Each row is a point on a tangle of strands that fork and nearly touch. The rows are in no order.
Two points are linked if the straight distance between their rows is under 34.5. Some points are linked to none.
j594: [-11   0  13   2   1  10   4 -18   2   3  15  18  -5   9   9 -24   3   6
  20  14]
j445: [-11   4   6  -9  -9  -2  15  -6  16  -8   1 -16   0 -14  -7  12  -1 -17
   6   2]
j18: [  8   4  -6   4  -2   8  -8  -3 -14   9  -6   2   0 -10   3  -9   5  14
   3   9]
j470: [ 14 -11  11 -13  17  -6  17   2   4  14   6   3   8   8  -5 -21  -2   4
  -4  -7]
j484: [-15  -1   4  -1 -13   7  -5   4  12  -7   7 -11  -9 -14  -2   8  -2  -7
   0  -1]
j498: [-18  -2  13 -11  -4  10  10 -10   4  11   8  -7  -8 -17  -4 -13   9  11
   5   9]
j921: [ 18  -1 -12   2  14 -12  -2  15  -8   6 -21  -3  11   0 -10   1  -1 -12
  -4  -5]
j402: [-10   2   1   0   2   9  -3   8  -1  13  -7   4   0 -21  -9 -15   7  -4
  13   2]
j190: [-23   3  11  -1 -17   5   8 -10  17 -16  12 -11 -14   0   4  21  -3  -2
  10  15]
j645: [ 22  -9  -2 -15   1   7 -13 -10  -6  15   7 -10  15  -5  13  11  18  22
 -14 -18]
j100: [ -1  -6   1  -7  -7  -9   4   8   6  -2  -9 -26  -3 -12  -9  33   3  -1
  -2   0]
j391: [  6  13 -15  -3  -1  -9  13  -5 -12   2 -12  -1   7   1  -1  -9  -7  17
 -22 -18]
j514: [  6   3  -8   1  -5  -8  -3  -7  -2 -15  -7  -1  -2  30   7  39  -1  -1
   6  13]
j132: [-24  -8  15   1   7   8   6  -2   5  20   8  16  -4  -8  -7 -26   9  -7
  18   9]
j734: [  6   1   3   3  -8  21 -21  -6   3  -2  10  11  11  -2  11  -3  -1 -22
   7 -14]
j360: [ 15 -10   3  14  12  -5  -1 -13  -4  -2  16  13   0  19  14 -10   5  12
  11  19]
j253: [ 16   9 -24   7   2  -7  -4   5 -16  -3 -11   1  13   2  -4 -10  -9  10
 -22 -16]
j90: [ 17  -8   1  -7  12 -15   6   9   3  -2  14   2   1  21   6  -5  -7  17
 -24 -19]
j257: [  2 -15   0  21  -3  13 -31  14  -5   6   4   9   0  -6   6  -6   0   5
   2  -5]
j576: [  1   0 -10   6  12 -15   5  17  -7   2 -30   1   2  -1 -15   1  -4 -11
   5  10]
j706: [ -5   7   8  -8 -15   1  16 -17  14  -6  15 -20   3 -11   7  12   3  -3
   5  -1]
j613: [-24  -6  -3   4 -15   5 -13  19   2  -3  -1  -5 -25  -8  -8  17  -4   9
 -12   2]
j923: [-11   9   0  -6  11 -17  21   4   5  -7 -15   3  -9   5 -11  -2  -7  -8
  11  17]
j968: [-12   0  -4   9  -1  -4  -3  17   3  -3 -27  -1  -1  -9 -12  24  -2 -28
  10   8]
j93: [ 30 -15  -6  -6  13   0 -14 -11  -4   9  17  -2  23  18  11  -4   6  16
 -13 -19]
j15: [ 17  -4 -17  19   6 -11 -15  14 -14  -2 -11  -1   1   4  -5   1  -7   8
  -9   6]
j824: [ 16   5  -8  -3  13 -12   9   7  -2   2 -12   0  15   3  -7 -14  -8 -15
 -10 -16]
j174: [ -4   3  12   0 -13  19  -8 -12  12 -13  11   7   4  -3  15   7   1 -26
  11  -1]
j873: [ -1   8  -5  10   1   5  -2  -1  -1  -7   6  14   0   9   1 -30 -14  -2
  -1  -5]
j985: [ -6  -8   8 -10  -1   7  -3   9   6   0  12   0 -11   1  -1  -6  -6   8
 -13 -14]
j809: [ 11  -2  -3 -11  -7   7  -2  -2  -1   6   8 -13  15 -16   6  13   9  10
 -18 -28]
j602: [ 19   1 -17  18  14 -17  -7  18  -9  -5 -14   6   7   4 -12  -8 -12 -10
  -5   2]
j638: [-10   8  15  -8  -4  14  13 -26   4   5  11   5  -4  -9   8 -19   7   6
  15  12]
j863: [  2   4  13 -15  -8   9  18 -23  11   3  19 -14  12 -11   7  -5   5   1
   2 -15]
j740: [-27   4   1   4  -4   4  -3   3  -1   8 -13   1  -1 -24  -9  -6   9 -16
  19  13]
j38: [-28   0  -4  -1  -6   0  -4   9  -6  -1  -9  -8 -28 -11 -14   7  -3  16
  -5  12]
j795: [ 15   0  -4  11  13 -19  10 -11  -5  -3   7   9  -6  21   5 -12  -3  22
   4  19]
j276: [-14  12  -4 -17  -5  -6  24 -15  -5   4  -5 -11  -7 -13  -7  -9   1  26
 -11   3]
j315: [  8 -15  10  14  21 -15   5   4   6   3   7  17   2  18   4 -10   3 -12
  15  16]
j819: [  7   5  -5  15   5  11 -17  -1 -15  23  -7   8  12 -14   3 -17  13  10
  18   6]
j838: [ 16  -7 -12   5   8 -16 -12  15  -5  -6 -19  -3   7  12  -2  25  -2 -18
   2   6]
j67: [ 11  -6  -5 -13   0 -16  10   0   6   0  -8 -26  11  -9  -2  42   8  -7
  -6  -5]
j519: [ 23 -11 -10   2  14 -15 -10  13  -2  -1   7  -2   9  18   5   6  -2   7
 -22 -15]
j711: [-10  -2   7 -13  11  -5  18   9   8   6  -3   0  -3  -7 -15 -18  -3 -15
  -1  -2]
j453: [ 17  -8   2   8  10   9  -7   6 -11  18   4   5   9  -7  -9 -32  -3   7
   0 -19]
j467: [-18   8  -5  -7  -7  -2  11   0  -7  -3  -9  -6 -16  -6 -12  -5  -5  15
  -8   8]
j775: [  4  10   7 -15   6  -5  21 -12   7  -4   5   2   7   7   3  -9  -2  -4
  -5 -14]
j206: [ 23 -10  -8  -3   8  -8 -14   1  -7   5   4  -4   5  13  11   8   7  17
 -13   0]
j542: [-15   8  -4   7 -10   0   0   0   1 -10 -11   7  -8   4  -1  15  -4 -12
  11  12]
j656: [  2   3   1   7  12   6   1   2  -8  12   2  11   8  -3 -13 -45 -10  -4
   1 -11]
j98: [-15   6  -3   1   8 -11  13   6  -3   2 -30   0  -3  -8 -22  -3  -3 -13
  13  16]
j368: [ 11   5  -8   5  -7  15 -19   3  -4  -6   5   8  14   2   5 -10 -12 -14
 -15 -29]
j187: [ 10  -2  -9  14   3  -8  -9   9  -2 -13  -7   9   6  13  -1   9  -8 -24
   3   2]
j729: [  0   3  -7  10 -13   9 -17  -1  -5 -12   1   6  -6   5  10  10  -4  -2
  -6  -3]
j993: [-18   5   8  18  -9   5  -5  -8   2  -9   3  19  -8  14  18   4   1 -12
  19  20]
j94: [ -2  15 -13   3 -12   4   3 -13 -18   1 -11  -2  -5  -7  -2  -3   5  25
  -1  10]
j749: [  1  -7  12   2  17 -17  12   2   6  -1  -4  10  -4  17   6   4   4 -11
  21  21]
j458: [-11  -2   5  -8  12   6   9   4   1  13   3   9  -2  -3 -14 -37  -3  -5
   2  -4]
j76: [-15  10   7 -12   4 -12  18  12  16 -18   0  -3  -7   9 -12   2 -12 -15
  -4  -5]
j759: [  3 -14  12 -11   4  -2   2  15  15  -5   4  -4  -2  -6  -1  15  -1 -26
  -1 -10]
j477: [-35   2  11   5 -18   9  -2  -8   7  -8  12   4 -19  -3   6  10   6   3
  11  18]
j568: [-18  -7   0   5 -10   2 -12  13   0 -13   6   0 -24   8   4  17  -5  18
 -11   9]
j589: [-11  13  -3   2 -11  14  -6  -4   0  -7   0   8   2  -3   0 -16  -8  -8
  -3  -5]
j481: [  1  15  -3 -13   0   1  15 -11 -10  10  -6  -8   9 -12  -2 -12   2  21
 -11 -11]
j858: [  0   2   5  -9  -8  13   1  -2   0  10   8 -11   7 -20  -2  -7   1   8
 -13 -27]
j511: [ 12   9 -14   3  -7  -4  -6 -17 -11 -10   0   4   1  23  14  19   3   6
   0  14]
j31: [  3 -12   8  -9   4  -1   3  13   1   5  17   2  -5  13   0 -13  -7  21
 -25 -23]
j154: [-24   6  -3   8  -6   0   1   8   1   3 -26  -6  -3 -25 -16  15   1 -23
  18  14]
j440: [  8  -3 -11  17  -2  -2 -17   9 -11   2 -14   2   1   3   3  12   8   3
   4  14]
j495: [-11  -3   4  -3   2 -10   3  17  13 -14  -4  -3 -12   3 -11  16  -9 -21
  -3  -4]
j979: [ 23   5 -13   3  13 -22   9 -13 -13   1  -2   0   5  17   5  -6   2  27
  -6  12]
j668: [ -4  -1  -4   1 -20   4  -6   2  -1   0  -5 -16  -6 -16  -3  33   5   6
  -3   5]
j212: [  5  -7  12 -10  -5   6  -5   0  13 -10  22   2  -3  14  13  10   0  -3
  -9 -15]
j356: [  4  -3   1  13  12  18 -13   6 -11  25  -2   9   9 -14  -6 -31   5   8
  13  -7]
j526: [-19   4   2   4 -22  22 -13  -7   1   5   7  -8  -6 -28   4   3  11  10
  11   7]
j56: [  8 -14  12  -2   0  10 -14   2  14  -5  19   7   0  13  20  17   7 -14
   4  -2]
j184: [-16  -2  14   1 -11   9  -4  -6  18 -16  17   0  -8   6  13  18   3 -16
  14   8]
j732: [  7  -5  -7   6   4 -14  -5   6  -7  -5 -19   0  -4  15  -2  33  -1  -5
   7  19]
j232: [ -1   6   3   0   8 -16  15  -5   0  -8  -8   6 -10  16   0   2   0   2
  15  26]
j636: [ 23 -14  -4 -12  10  -1 -13  -3  -8  17   1 -12   8   3  10  19  21  26
  -9   3]
j281: [ 13  12 -16   4   0  -9   7 -12 -17   3 -15  -2   4   8   2   0   3  23
  -4  13]
j116: [-25   3   4   7 -14   1  -4   0  -2 -10   1   4 -23  11   5  13  -2  15
   6  22]
j160: [-14   1   8  -7 -18  17   1 -12   6   7  14 -20  -9 -26   1  -4   7  16
   4  -2]
j544: [  7   5  -7  -7 -12   2  -1 -10  -4  -6   0  -9   3   2   8  23   7   7
 -11  -5]
j877: [  3   0   3 -12  10 -10  11   5   0   4 -12 -11  -2  -6  -8   3   3   3
  -4   3]
j540: [-12   3   5 -16   2  -7  23   6  15  -5   7  -8  -3  -5 -15 -10  -6  -9
 -12 -17]
j888: [  3  11  -3  -3   4  -4  12  -5  -1 -10   2   5   1  12   0 -19 -12   3
 -11  -9]
j173: [ 23   6  -8  -1  12  -5   5  -2  -9  10  -4   1  23  -3  -3 -24  -4   2
  -7 -22]
j884: [ -6   4  -4   8 -20  18 -18   0  -7   0  -4  -6  -6 -17   5  16   8   4
   1   7]
j208: [ 11   8 -16  15  -4   7 -17   7 -13  -1  -2   4   6  -1  -3 -13 -10   4
 -15 -21]
j471: [  2   2   8  -5 -11  22 -10  -4   5   1   9  -1   8 -16   4  -4  -3 -12
  -3 -20]
j401: [ 25  -1  -9   1   7   1  -9  -9  -6   5   8   4  22   9   7 -11   0   1
  -7 -13]
j4: [-12  -3   8  23   7   0   2  -7   0   3  11  24  -3  10  10 -24   1   0
  17  20]
j736: [ 17 -15  11  -3  21  -9   9   6   6   6   7   6   4  13   2 -10   3  -4
   5   5]
j958: [ 10   3  -7  11   3  -3  -5 -17  -7  -4   1  10   4  15  15   4   6   2
  16  24]
j473: [ 10  -3  14 -22  10  -5  28 -13   9   7  13   3   8   8   6 -14   2   9
  -9 -17]
j320: [ -5  -5   9  -4 -14  10  -8   2  15 -13  21  -8  -7  -1   6  21  -3 -10
  -6 -12]
j626: [-12  -3  12  -5  -3  22  -3  -7   1  15   6   2   2 -20  -4 -20   7   2
  10  -5]
j244: [ -8   4   6  -5  -3  -1  10  -8   9  -5  -5   1   2  -3   2   9   5 -19
  17  10]
j741: [ -3  10  -8  10  -5  -7   0   5  -2 -20  -9   8  -4  16  -4   4 -18 -11
   0   5]
j677: [ -3 -17  11 -11   3   0   1  20  14   3  10  -6  -9  -5  -9   2   2  -6
 -13 -14]
j847: [  6  -5  -6  -2   4  -7  -8  16   2  -1 -23  -8   4  -4  -9  31   1 -24
   3   0]

Follow the links from the first point to the second, and from the first to the third. Name the last point that the two ways share.
j212; j958; j160: j838
j740; j863; j18: j838
j473; j440; j173: j921
j315; j93; j440: j921

A fork is a point with three links, a tip a point with one. Leave the first point through the second and follow the links. Name the first fork or tip that comes.
j759; j677: j368
j94; j281: j838
j923; j232: j589
j888; j775: j921

A fork is a point with three links. Follow the links from the first point to the second and name the forks in between, in order.
j173; j736: j921
j402; j795: j838
j884; j863: j498 j838 j445
j160; j985: j498 j838
